Points, in no order, along strands that fork, close into loops and pass close to each other.
In the rows, zero is written as 128.
Two points are linked if the straight distance between their rows is under 168. Some points are linked to none.
q697: [161  94 133 113 103 170  87 128  88 137 136 117 107 134 170 138 112 162
 109 142 158 157  99  86 107 101  68 125 174 150  97 117 150 165 118 111
 124  82 105 149 106 147 110 121 134 116 170 109  97 129  74 155 119 153
 129  94]
q126: [123 133 151 104 137 130 130 107 129 169 132 164 121  95 132 183 137 103
 106 113 136  83 125 154 130 164 114 142 121 147 151 134  85 180 112 121
 106 147  62  84 108 122 113 104 144 140  69  97 152 140 102 166 120 173
 162 103]
q892: [151  82 118 126  73 124  98 136 148  85  96  98 119 165 155 123 112 143
 126 166 111  93  85  88  89  96  97  86 158  99 131 116 149 163 107 109
 123 119 120 122 128 113  85 177 146 121 150 140 152 123 135 156  81 162
 168  95]
q703: [163  80 124 137 117  90 112 127 139 171 148 132 129 136 227 184 121 201
 127 141 191 134 127 108 192 131  94 144 106 106  83 127 167  83 152 117
  94 140 114 127 107 124  71 125 110 103 151 117 137 177 157 155 117 129
 143  65]
q10: [121 151 113 132 129 170  97 127  89 191 143 123 170 143 129 101 120 106
 118  76 113 183 139 111 165 127 151 149 114 171  98 129 132  97 148 135
 140 112  99 167 128 144 141 115 130  80 103 110 122 114 122 137 174  79
  88 160]
q193: [119 154  93 109 146 184 106 128  97 183 124 107 177 141 120  90 122  83
 122 109  87 166 135 104 153 130 161 111 112 162 119 111 117  95 141 122
 136 112  72 135 117 157 161  96 106  96  84 104 109  86 148 130 172  87
 125 127]
q660: [114 156  90 126 138 155 135 108 163  97 148 106 105 111 119 107 143 108
 161 137  72 100 113 124  77  98 142  83 128 129 160  92  98  87  70 155
 162 172 151 121 152 122 154 138  81 130 138 160 109  63 188  83  98  99
 156 118]
q165: [175 148 160 131 137 129 132 118  65 163 120 140 155 110 127 132 120 131
  90  82 133 114 149 134 133 160 105 156 163 137 111 116 116 157 130 100
  95 112 115 149 110 136 142 117 106 119 141 110 107 158  99 145 154 127
 101 124]
q218: [154  66  84 126  75 135  96 118 171  82 129  90  90 173 178 109 122 151
 104 191 126 114  67  99  99  92 108  88 131 113 115 106 168 114 134 138
 102 131 117 118 120 114  76 186 138 147 145 141 138 121 128 124  77 133
 171  80]
q935: [133 107  90 114 115 128 168 118 188  79 102 134 107 104 112 134 123 102
 162 136  73  90 117 150 104 145 134 107 113 106 167 108  92 124  96 152
 122 173 144 131 156 118 122 131 156 136  90 146 162  75 147  95  91 129
 144 122]
q399: [170 132 158 202 138 109 107 143 134 163 206 132 202 143 180 159 109 170
 133  63 176 162 148  88 212 148 120 179 146 162 105 126 180 119 146 137
 105 107 149 149 125 133  68 117 101  69 211 151  96 197 107 149 129 147
 137 131]
q511: [137 134 119 137 152  77 167 134 103 128 117 150 107  93  79 109 126 102
  88 117 127 109 172 189 131 136 115 173 145  88 156 136  87 142 156 144
 109 143 150 122 135 120 146 112 145 157  81 146 145 177 116 128 160 117
  69 170]
q480: [136 124 129 121 127 135 117 146 115 115 119 129 130 112 140 104 130 121
 131 158 112 132 121 119  92 120 112 128 167 151 100 138 133 176  99 128
 149 111 143 123 122 112 152 125 136 137 162 125 114 121 108 150  99 151
 146 147]
q395: [122 160 144 139 182  85 132 130 151 141 139 132  85 139 135 133 151  73
 138 139 123 101 143 172 142 165 136 138 135 104 150 146 130 185 115 144
 101 170 134  93 152 117 144 132 110 154 117 129 153 139 139 145 141 127
 131 176]
q657: [181 133 133  96 127 154 147 106 105 113 123 118  72 157 117 106 132 101
  81 153  88  62 126 155  57 137  98 104 152  88 143 119 113 123 112 127
 106 144 131 145 144 122 121 154 107 153 125 143  87 112 133 144  90  99
 104 112]
q997: [127 156 141 135 149 105 138 149  99 111  98 133 196 143 117 106 106 107
 106 126 103 173 144 149 140  95 172 107 106 144 109 127 101 159 195 101
 126 111 110 137 155 168 154 145 127  73  84 103 147 128 114 142 160 150
 139 151]
q708: [127 148 181 168 144 126 117 117 141 138 171 110 127 135 120 160 148 140
 150  97 188 118 155  99 154 197 143 204 179 121 144 116 159 158  85 150
 110 105 181 123 161 126  95  90 136 141 210 153 101 152 100 170 130 136
 138 148]
q576: [167 180 173 182 175 151 103 148  75 133 159 118 131 145 147 108 142 157
 128 120 148 119 147  93 143 146 112  95 130 169  92 148 147 138 119 113
 111  96 160 141 148 119 173 149  44  84 199 108  82 148 108 137 140 122
 102 128]
q813: [111 142 123 128 140 138 132 135 139 104 142 160 130 131 142  89 141 128
 144 154 125 156  89 144 152 131 151  89  78 174 110 145 105 109 161 138
 133 117  80 123 129 120 172 114 121 118 104  98 126  59 116 101 151 142
 134 120]
q570: [129 175 176 141 178 117  99 165 117 133 155  98 103 151 120 117 136 121
 145 151 123 150 135 137 120 139 145 120 162 116 147 150 165 252 116 123
 135 135 123  89 178 169 137 154 120 120 147 118 123 169  94 182 120 184
 133 179]
q868: [105 176 211 143 165 166  99 190 103 140 173 109 120 186  98 130 143 169
 128 111 162 132 122 100 118 156 121 102 143 142 124 161 205 176  95 124
 145 111 164 101 190 166 131 157  93 104 203 113  94 157  66 172 139 159
 114 143]
q532: [125 163 129 121 157 182 114 141 129 151 163 141 132 124 112  90  99  96
 168 144  85 180 100 125 124 110 137 134 133 189 135 137  93 156  99 157
 165 143  82 105 136 139 141 122 127  87 110 105 117  71 119 139 123 144
 164 153]
q451: [111 151 126 120 100 176  99 123 118 132 126  77 103 138 115 116 131 110
 123 171 105 126  86  90  54  75 136  89 150 160 149 129 133 104  79 127
 166 122 147 125 133 119 123 165 106 120 164 141  96  98 168 149  69 117
 171 129]
q572: [102 138  88 143 131 143 123 139 137 163 116 152 172  80 152  92 126 112
 157 105 116 154 142 103 163 116 145 122 116 178 127 133 128  92 122 132
 164 107 113 110  96 105 146 113 124 113 137 131 140  89 131  88 159 115
 138 156]
q810: [103 114  64 141 152  90 158 148 142  72 136  97 109  84 116  54 103  94
  93 155  60 135 140 174 104 128 109 102  99 106 112 115 116 114 166 161
 149 184 191 151 148 135 161 131 133 154 115 144 162 113  96  81 141 126
  92 164]
q301: [109 161 124 122 140 120 168 102 115 127  68 153 173 106  73 132 126 104
 120  94  98 104 148 145 134 121 138  95 115 109 176 109  80 125 138  84
 124 116  94 108 115 153 168 118 147 105  65 133 149 122 141 114 167 127
 126 120]
q92: [154 107 148  86 105 158  92 120 132 113 155 103  91 170 154 136 116 145
  99 183 130 137  96 138  70  96 133 151 156 128 141 110 143 188 108 137
 138 135  91 116 149 149  89 176 138 129 144 128  99 155 126 174  75 147
 179 108]
q491: [117  93  71 102  85 122 154 132 153  70 154 105 120 131 139  80 115 119
  79 177  84 134 102 152 103  99 121  94  85 112 114  94 117  71 166 161
 126 147  96 148 103 139 149 108 116 163  98 130 138  71 129  68 114 132
 145  95]
q87: [104  92 116 109  98  79 114 128 147  96 107 144 131 120 158 158 127 153
 155 130 158 150 113 100 166 111 160 144  91 112 101 149 170 126 161 125
 130 129 131 102 108 110 118 122 194 108 127 134 161 154 156 139 112 147
 150 130]
q522: [ 99  92  67 140 114 114 150 110 178  84 124 116 122  79 132 113 110 134
 141 142  98 124  93 102  96 120 116 100 117 146 100 107 118  76  99 145
 175 132 191 147 113 105 157 127 136 160 148 167 136  80 149  28 131 114
 162 126]
q104: [101 140  56 154 154 125 149 119 152 108 139 114 102  98 135  89 143 127
 143 133  88  95 116 128  82 141 124  85 134 152 104 108 115  95  86 157
 155 168 192 137 156 122 170 118  83 153 159 169 127  88 173  44 127 106
 137 141]
q593: [109 133 109 128 153 123 159 113 130 147 139 151  96  85  73 110 127  84
 136 122 143 124 150 161 102 162 132 179 160 122 144 122 102 144 114 138
 136 137 182 118 133 106 155  95 153 166 107 135 130 139 133 130 146 115
 108 172]
q584: [141  78 135 129  76 115  90 131 134 108 110  72 115 136 142 151 135 162
 121 152 135  87  94  81  77  91  94  97 183  83 125  99 187 193  97  92
 134 105 147 121 139 111  76 172 147 122 188 150 133 178 119 174  81 169
 168 102]
q873: [160 129 140  87 100 140 136 108 104 119  99  79  93 193  99 112 149  94
  73 152 109  88 131 129  62 116 132 108 154  75 166 122 151 132 130 111
 111 130 151 155 162 147 112 150 129 169 134 166 101 149 146 152 107  99
 119 127]
q221: [120 148 125 124 155 147 162  97 172 120 154 171  80  77  66 157 108 101
 161 123 142 111 123 171  99 132 138 198 142 137 175 115  79 147  85 151
 141 170 148  98 135 118 131 123 143 144  90 133 141 117 153 125 119 104
 136 148]
q926: [114 151 143 169 146 112 146 106 167 134 127 160 112 134 114 147 149 137
 184 100 177  90 144 144 158 155 146 165 122 121 141 144 117 101 100 139
 105 118 155 119 147  95 122 102  92 143 142 129 138 125 150 105 142  90
  95 130]
q306: [129 194 197 149 174 181  99 166  74 150 164 112 100 159 112 127 153 141
 136 129 140 116 128 106  97 134 118  89 155 169 113 158 148 153  90 124
 136 105 161 138 151 136 151 150  63  95 188 110  78 133  97 172 111 122
 108 146]
q987: [ 82 103  77 117 113  91 120 111 184 130 103 144 134  78 135 165 109 126
 170 130 144 153 118  86 156 135 160 156 103 144 122 134 153 114 122 151
 137 122 155  90  95 109 127 110 186 148 132 145 166 127 168 110 119 120
 161 146]
q933: [ 87 104  96  66 108  73 161 126 151 124  90 144 106 105 122 162 138 141
  98 131 155 117 166 150 149 141 150 141  60 105 107 142 113  90 172 161
 102 191 129 115  81 124 122  96 167 128  75 120 143 155 172 117  96 143
 113 112]
q774: [126 129  94  97 127 132 141 109 163 198 103 131 136  82 135 162 127  82
 109 124 113  89 147 154 140 167 154 135 122 118 172 127 119 117  85  98
 104 158 126  96  93 133 149  94 101 184 108 132 144 152 189 146 122  97
 170 101]
q257: [ 99 113  93 104 112 133 158 109 112 109  87 124 161 101  97 108  83 133
 138 145 101 158 145 110 116  81  99 119 145 127 139  96  81 101 129 108
 174 115 113 153  82 128 153 116 176 130 113 132 137  95 113  98 137 149
 140 108]
q453: [113 115  97 155 113 175 114 142 147 216 143 144 172  73 170 143 109 105
 105  73 140 109 146  86 174 168 100 129 104 177 135 143 101 109 105  92
 134 125  75 108  67 105 124 102 110 114 126 121 149 139 108 112 154 119
 130 118]
q270: [145 128 158 130  86 109 100 134 110 104 105  97 144 120 130 138 136 182
 111 125 107  92 136  90  79 120  99 101 180  83 124 109 177 220  96  84
 113 112 139 144 142 148 110 146 123 123 173 140 115 197 100 177  80 197
 151 130]
q716: [141 114 151 138 143 121 166 119 141 140 133 186  83  73 113 148 131 102
 115 112 135  76 138 185 108 182  84 147 137 121 158 126  56 159 123 142
 103 171 113 100 114  92 114 119 140 155  84 122 146 133  84 129 118 163
 135 100]
q948: [122 138 136 112 142 182 106 122 136 143 155 133 143 150 122 125 122 113
 152 137 135 170  89 110 146 136 136 111 113 200 106 145 106 127 126 121
 148 111  78 127 138 139 148 124 155  88  95  87 124  71 109 124 138 141
 151 123]
q18: [115 187 132 115 172 152 167  80 182 156 162 172  88  90  79 181 115 110
 177 104 146  92 133 163 118 175 162 171 104 108 196 138  72 118  97 159
 121 195 121  80 138 136 130  99 104 152  79 127 120 119 181 110 130  70
 104 116]
q780: [132 116 120 129 109 151  92 153  93 125 122 113 188 119 136  89  99 138
 143 141 105 211  91  72 137  57 125 114 126 208  88 149 134 105 155 121
 178  98 122 161 112 124 161 132 145  98 161 112 119  99  99  92 132 142
 118 136]
q186: [106 151 124 158 176 109 159 131 132 108 159 148  82 143 106  77 141 124
 147 148 131 123 127 180 133 136 104 115 119 122 133 156 108 137 146 148
 123 146 122 107 145 104 141 126 120 143 104 117 152  79 105  94 155 125
  71 165]
q351: [180  91 156 150 120 107  98 132 132 131 154 121 142 145 207 150 149 189
 142 122 182 121 120  98 172 140 103 122 137  97 105 116 176 107 125 108
 106 111 127 141 135 107  98 140  94 102 188 126 115 164 124 155 132 144
 155  76]
q200: [160 146 151 182 158  95 160 126 108 138 113 171 134  77 106 103 121 114
  99  93 119  63 182 168 140 140  89 147 146 107 138 139  74 138 142 116
 100 141 133 108 125 102 130 139 110 128 120 135 140 165 105 105 165 132
  67 133]
q131: [ 98 166 128 154 191 102 168 124 138 137 147 135  73 116  74 110 134  80
 166 142 122 123 138 189 135 132 114 113 115 110 179 141  84 172 127 150
 117 158 122  72 131 125 142 130 127 150  79 125 174  96 128 124 151 140
 112 198]
q385: [105 167 123 100 138 139 172  86 126 146  92 150 159  91  64 168 130 111
 126  93 123  94 155 146 146 138 158 109  78  86 181 116  87  87 152  94
 120 138  93 104 100 154 144  93 141 133  47 141 142 140 177 124 161  98
  96 105]
q499: [184 176 202 129 151 140 113 110  79 139 125 135 129 170 107 143 142 126
  93 102 109 106 131 129 105 170 119 103 154  98 107 131 121 194 120  90
  93  94 119 128 150 173 144 130  99 129 123  97  99 148  99 156 154 130
 108 132]
q763: [126 117 125 165 125 112 115 157 134 142 120 181 194  94 152 119  98 114
 143 105 134 174 127  91 172 100 137 142 103 193  99 138 128 129 160 121
 140  80 121 113  96 115 126 135 135  84 129 115 145 126 112  94 159 131
 146 152]
q891: [139 136 124  94 137 145 134 108 143 183 142 145 123  72 128 185 132  63
  80 125 110  88 138 167 115 167 132 140 125 121 182 136  96 149 101 112
 121 173  88  88  95 135 117 102 108 170  93 120 128 132 153 155 110 121
 170 108]
q447: [172 113 137 115 147 133 155 123 115 102 111 141  79 132 115 103 141 126
 113 116 110  72 145 153 102 162  91 120 151  86 131 132 104 126 113 140
 105 144 137 149 140  92 123 146 122 143 119 136 121 121 122 127 122 117
  86 115]
q163: [ 99 130  72 148 143 167 126 133 161 189 132 147 158  70 129 117 120  99
 126 101 100 117 148 110 159 158 125 126 125 165 148 120 102  93  97 117
 155 120  88  99  89 110 144  92 107 131 112 131 129 109 146  99 160  95
 124 124]
q922: [106 142 116 144 138 124 165 125 130 134 141 197 116 107 116 125 127 152
 131 109 162 111 159 158 146 122 115 166 100 134 127 144  85  62 163 143
 136 124 102 123 112 107 129 106 130 121  60 100 115 121 132  80 172 114
  76 135]
q796: [139  63  94  97  74 101 143 150 160  51 110  84 124 158 156  94  94 136
 111 185  84 153 109 114 100 106 129 111  81  86 104 113 151 105 179 152
 117 144 143 164 131 133  99 152 181 155 103 153 144 131  90 104  90 149
 144 100]
q449: [119 158 105 115 116 171 107 109 131 117 162  81 102 150 131 111 140 109
 130 163  90 127  87 121  75  76 153  97 134 156 158  93 124  82  94 154
 159 154 116 131 145 127 122 148  82 150 131 143  88  64 176  93  87 103
 172 126]
q899: [100 150 130 111 116 118 125 104 135 102 126  93 116 170 131 124 164 124
 171 139 121 135 130 141 138 121 194 111  90  98 155 131 146  58 119 142
 140 155 132 157 176 135 146 109 116 144 120 145 141  89 179 117 117  99
 133 125]
q42: [ 93 108 189 127 127 136 124 219 177 128 160 109  81 164 115 127 147 179
 166 124 145  94  97 105  97 163 101 103 135  91 150 162 226 131 117 158
 151 151 170 108 208 102 102 173 143 112 185 165 117 162  90 147 114 155
 118 129]
q496: [ 99 115 113 129 115 132 125 130 103 105  95 119 176 108 116 109  93 129
 166 152 110 165 122  72 117  71 109  93 133 158 120 129 103  94 128 118
 186  95 130 161 106 111 155 135 160 118 154 138 124  90 115  78 127 157
 135 120]
q866: [115 178 184 153 173 154 125 143  95 129 142 135 104 203  75 130 144 152
 121 121 166 170 147 143 163 168 128 143 110 113 114 164 158 155 154 127
 118 111 132 130 180 174 144 133 115 132 104 102 117 142  83 149 174 101
  83 160]
q283: [189 159 169 136 172 149 115 145  83 160 147 117 148 176 139 103 141 151
  89 130 140 176 133 152 163 147 147 120 108 145  90 151 171 126 169 116
 108 123 117 140 173 170 155 131  57 110 141  89  93 143 115 165 162  70
  99 120]
q173: [116 114 110 155 117 164 121  95 136 171 117 126 140 100  93 149 132 138
 188  91 180 126 134  94 139 135 136 164 177 155 142 112  97  93  79 100
 142  77 171 140 108  93 124 111 131 133 159 149 120 118 146 109 145 102
 100 144]
q917: [112 160 112 102 151 135 189  91 149 131 128 169  93 117  90 152 147 109
 146 105 127  74 136 164 137 167 137 108  84  94 175 147  79  80 131 143
 106 180 106  94 126 134 147  90 118 155  61 118 139 110 177 108 140  98
  93 104]
q715: [110  97 141 150 105 139 110 127 130 128 105 108 127 115 104 152 143 154
 179 115 169 120 106  85 126 125 128 164 183 134 147 125 140 139  78 109
 150  96 193 142 127  81 114 137 150 136 195 164 121 132 132 124 120 134
 127 142]
q382: [172 137 138 137 153 120 104 163 103 131 122 129 202 141 141 114 108 119
  96 102 114 179 127 129 153  92 170 115 133 172  79 131 151 174 178 100
 127 107 126 129 139 177 126 148  95  65 130 104 132 152 128 153 135 121
 139 148]
q77: [148 122 137 135 120 128 127 134  84 159 117 167 165 122 129 158 105 153
  96  84 143 142 145 141 150 130 104 163 130 154 104 124 103 129 153 104
 124 101  99 143 103 139 120 124 140  91  88 105 122 145  98 123 158 120
 101 119]
q723: [148 171 169 109 136 129 125 105  94 130 104 120 136 191  93 131 148 102
 103 137  95 125 127 133 104 128 163  96 133 109 133 129 132 188 134  84
 113 101  96 131 168 186 139 144 126 133  91 101 124 131 135 170 154 133
 140 145]
q103: [104  96 109  83 102  60 131 133 157 134  88 149 102 105 131 195 143 143
 127 116 184  99 165 123 148 154 130 148  92  90 100 137 142 129 142 139
  72 172 150  89  68 112 101 113 171 127  89 116 143 192 164 159 103 152
 123 102]
q642: [147 112 145 139  95  95 114 147  98 101  87 123 148 110 135 127 133 150
 105 115 115 117 145 116 118 105 118 122 168 105 122 124 157 186 113 118
 124 106 156 145 106 129 135 150 138 110 164 148 129 178 110 151 116 161
 139 136]
q863: [115 132 135 150 157 126 176 133 110  83 141 167  89 141 104  85 133 137
 133 132 153 123 153 189 137 137 114 143  97  99 123 144  88  98 183 159
 124 136 120 149 153 110 138 114 139 131  73 114 134 112 100  91 158 122
  46 134]
q967: [105 138 133 126 113 169 136  88 112 136 103 112 121 134  74 160 137 142
 194 107 174 120 119 108 127 122 153 155 153 105 165 130 111  69 102 107
 147 115 165 157 143 121 132 119 133 151 128 152 129  95 161 109 142  76
  88 120]
q206: [132  90 113  88 112  95 120 111 140 145 131 138  81 150 185 191 137 169
 124 145 181 120 141 120 161 149 120 144 120  92  88 114 171 116 138 137
  82 154 133 112  97 118  81 107 154 132 117 117 136 182 156 174 104 131
 141  81]
q680: [117 127 185 150 128 153  99 133 121 154 147  98 128 143 130 152 156 150
 157  99 160 125 126  92 135 163 143 161 184 142 133 126 174 173  66 128
 155  91 169 133 148 117 107 132 133 125 213 139 104 156 111 163 114 141
 142 152]
q246: [125 146 156 180 165 119 139 124 157 134 172 131  97 134 116 136 136 127
 162 124 179  97 153 150 132 194 125 204 154 117 135 124 133 134 100 148
 104 124 191 124 154  95 112 111 112 165 175 142 121 144 118 138 134 109
 111 158]
q368: [173 132 140 116  96 117 121 102  95 158  85  86 134 169 120 109 142 112
 104 141 106 113 150 130  98 102 152 113 148  78 161 125 139  86 129 104
 113 123 164 154 142 144 130 130  95 157 163 155  97 140 198 141 127  60
 110 130]
q181: [126  67  73  98  82 108 155 139 167  54 153 117 114 146 179 101 102 137
  92 179  73 164  83 137 110 102 134 108  59 114  83 120 136  95 199 174
 123 148 121 160  97 136 107 120 153 179 108 130 153 118 118  80 102 142
 159  84]
q184: [154 120 102 114 102 112 130  93 123 160  90 107 136 117 126 141 131  89
 120 124 105 103 141 136 130 128 164 135 146  87 161 115 137 100 113 103
 105 125 155 142 123 133 138 107 101 163 133 157 121 149 212 143 135  76
 138 123]
q836: [175 139 140 117 139 129 113 112 103 136 119 125 140 188 136 123 143 132
  84 138 124 137 119 150 150 122 156 107  99 120 113 130 149 133 160  95
  74 108  80 134 154 156 140 144  83 114 104  89 117 126 143 164 151  97
 135 108]
q132: [106 143 152 141 131 122 115 136 121 105 114 102 133 167 132 112 168 138
 161 134 142 138 117 136 144 127 161 110 106 124 132 157 167 101 133 136
 154 120 145 152 170 116 143 146 125 128 147 128 123 100 140 121 142 114
 117 138]
q939: [ 79 122  85  96 109 111 138 106 172  86 126  95 115 127 141 146 158 113
 156 145 123 139 109 135 147 112 185 119  81 110 129 111 143  74 124 140
 129 151 131 141 131 134 145 101 154 150 117 150 150  85 175 103 105 121
 158 118]
q133: [ 91  89  71 119  96 115 129 101 174  85 130 111 120  95 155 145 120 129
 155 148 118 160  88 104 134 104 141 127  95 133 117 106 139  70 125 131
 160 138 158 131  95 117 144 114 187 166 131 164 152  83 149  76 114 121
 169 121]
q473: [100 144  73  94 130 160 122 124 130 145 153 123 140 119 121 101 140  76
 115 135  75 143 125 145 146 130 156  99  99 146 138 107 123  93 135 150
 143 137  53 106 103 145 150  82 122 146  74 109 109  71 165 124 136 109
 159 121]
q915: [117 154 189 130 152 137 103 178 108 137 136 116 113 172 105 113 147 159
 118 135 141 149 135 133 117 141 140 130 165 115 134 152 208 195 115 121
 147 108 137 125 190 164 138 135 127 129 159 118 112 167  85 162 129 164
 111 170]
q429: [102 105 111 100 100  62 141 128 140 105  93 150 164 117 149 190  95 148
 132 125 135 158 137 125 159  74 133 142  80 110 101 143 120 115 190 144
 130 138 113 115  82 155  96 136 203 110  94 134 180 159 142 138 113 165
 142 113]
q228: [110 145 136 148 171 139  96 165 138 126 163 143 109 118 151  86 128 103
 164 158 116 152 103 126 130 121 132 129 141 189 108 155 128 183 105 161
 141 135 127  91 130 117 151 124 121 114 170 111 119  96  98 126 117 147
 127 165]
q443: [126 129 159 185 130 122 109 153 118 121 121 161 177 134 114 126 121 157
 160 112 159 155 125  91 142 110 127 152 124 183 102 129 118 122 137 114
 146  59 157 140 133 102 126 134 138  82 145 118 113 128 110  85 158 129
 109 167]
q293: [161 112 161  87 126 177  93 123 111 130 157 114 103 178 145 142 141 172
 109 138 153 147 105 128  90 111 118 132 171 132 110 116 176 181 108 113
 128 111  84 126 144 163  86 144 133 138 138 109 100 141  99 181 105 141
 147 101]
q328: [164 134 157 200 142  88 127 127 129 155 163 151 173 140 154 162 124 163
 144  79 173 127 163 128 189 161 118 187 145 138 122 123 142 110 139 131
 116 109 169 152 130 111  88 123  93  97 194 136 102 185 118 136 136 126
 114 141]
q299: [121 126 119 107 122 167  96 145  82 136 151 113 162 134 127  81 111 118
 128 134 119 208 103 106 134 100 134 147 121 169 102 138 135  92 164 159
 166 111 100 182 117 132 155 102 150 117 130 118 111  95  91 112 142 122
  87 141]
q307: [ 99 113  81  87  97  86 152 118 141 117 106 144 155 112 163 177 112 137
 107 116 136 152 153 153 168  92 143 144  75 117 129 134 122  64 170 136
 131 158 103 131  74 149 113 125 144 119  82 129 154 139 180 113 109 124
 133 130]
q117: [136 152 168 119 182  91 127 141 116 125 140 131  92 129 106 130 145  86
 125 147 116 134 139 178 126 146 120 126 157 103 148 141 114 235 129 136
 105 156 120  90 158 154 140 139 137 143 114 131 151 164  97 168 129 166
 129 176]
q679: [128 105 142 125  88  69 130 162 106  91  80 122 200 131 118 114  92 154
 115 139  82 163 139 117  95  64 117 112 142 113 120 147 134 176 160 107
 152 129 135 172 129 146 123 158 155  95 160 142 142 161  94 130  96 180
 124 137]
q691: [118 127  87 101 107 134 136 125 138  92 154 112 138 148 154  89 143 106
 105 165  99 140  91 162 141 114 156  87  82 148 119 114 120  89 172 161
 113 128  53 123 118 150 152 101 104 151 102 103 127  76 149 105 124 135
 153 107]
q448: [132 152 163 197 137 109 125 134 118 117 113 151 156 132 111 137 135 155
 166  89 170 103 154 123 154 135 128 158 149 145 125 123 117 135 125 108
 119  85 169 132 144  96 113 146 109  95 148 126 128 150 122 114 163 115
  99 139]
q675: [129  86 114 133 122 137 118 131 131 186 136 114 163  49 172 148 103  93
  84  77 122 109 159  87 138 169  83 163 157 158 119 126 105 130  97 121
 117 121 116 128  46 100 117 109 113 139 174 116 142 148  94 139 139 129
 154 117]
q958: [140 101 155 100 102 138 128 130 123  93 110 144  92 199 136 157 140 189
 133 143 151 138 121 130 133 131 115  96 114 103 100 107 124 154 152 109
  95 107  86 149 128 147  78 158 176 113  73 110 138 141 106 168 120 174
 141  79]
q577: [115 158 131 140 140  83 165 130 112 113  70 153 186 102  89  87 114  84
 121 123  80 145 154 156 143 100 143  96  90 107 165 130  82 149 161 125
 122 129 114 125 139 137 154 134 145 103  84 128 176 131 116 114 156 156
 124 158]
q545: [143  93 105 106  78 156 112  95 165  97 161  96  69 179 170 139 136 142
 118 187 136 140  81 144 102  95 131 126 113 123 139 102 138 117 133 147
 123 153 104 124 142 140  78 170 137 148 118 130 117 117 161 145  66 126
 184 103]
q826: [159  95 122 153 133 110 174 128 148 105 115 164  92  77 121 118 130 113
 113 109 136  54 153 159 122 185  75 143 137 104 126 129  74 130 119 139
  97 157 149 116 122  79 118 130 115 151 101 135 158 142 102  91 132 130
  97 107]
q573: [ 97 146 164 113 103 148 117 157  98 129 114  84 115 163 127 110 165 137
 122 152 130 122 111 115  80  95 130  92 146 131 142 152 180 104 116 120
 162 119 159 152 173 128 135 165 113 126 180 139 111 105 138 146 101 132
 122 138]
q753: [153 104 144 152 127 126  95 130 123 129 124 122 144 154 178 136 161 171
 145 135 162 143 113 120 164 121 130 108 128 135 102 137 179 113 136 115
 131 107 122 142 146 124 119 151 111 104 165 114 113 126 142 133 132 120
 144 113]
q783: [138  67 120 104  72  94 150 154 134  67  85  98 159 142 143 114  88 143
 105 146  93 154 128 119 101  80 107 127 124  89 123 123 126 106 166 135
 151 132 155 177 111 129 104 162 179 133 131 158 157 138 101 113 103 149
 126 108]
q174: [148  86 100 109 101 148  93 128 106 167 134 103 126  92 173 137  95 128
  76 109 122 150 132  94 112 118  67 161 183 137  88 102 132 151 106 117
 121  97 118 148  54 137 116 116 132 138 165 113 124 137  82 155 132 129
 128 117]
q143: [117 106 100 129 120 143 140 124 123 168 120 191 143  93 117 151  98 146
 114 101 168 133 145 121 155 129  90 172 123 163 118 126  85  90 148 123
 139 109  99 133  66 106 118 103 150 120  80 112 129 129 103  92 164 125
  97 118]

A piece is all that can be reached along the links. How many separate loops has the piece of each point below (a circle has one, a figure eight two, a Y none), and how many tips (points with one link)?
q131 | loops 0, tips 2
q221 | loops 1, tips 1
q246 | loops 1, tips 3
q660 | loops 2, tips 0

How many points has the smallest loop of links through each point below? Write - if it is on no loop.
q703 | 14
q491 | 12
q573 | 10
q126 | 10

A fork is a point with three links, a tip a point with one. Leave the first point through the second and follow the links. Name the first fork or tip that comes.
q174 / q675 | q448
q448 / q926 | q967
q576 / q306 | q283
q836 / q723 | q576
q293 / q92 | q642
q126 / q891 | q826
q257 / q496 | q691
q206 / q103 | q133
q593 / q221 | q382
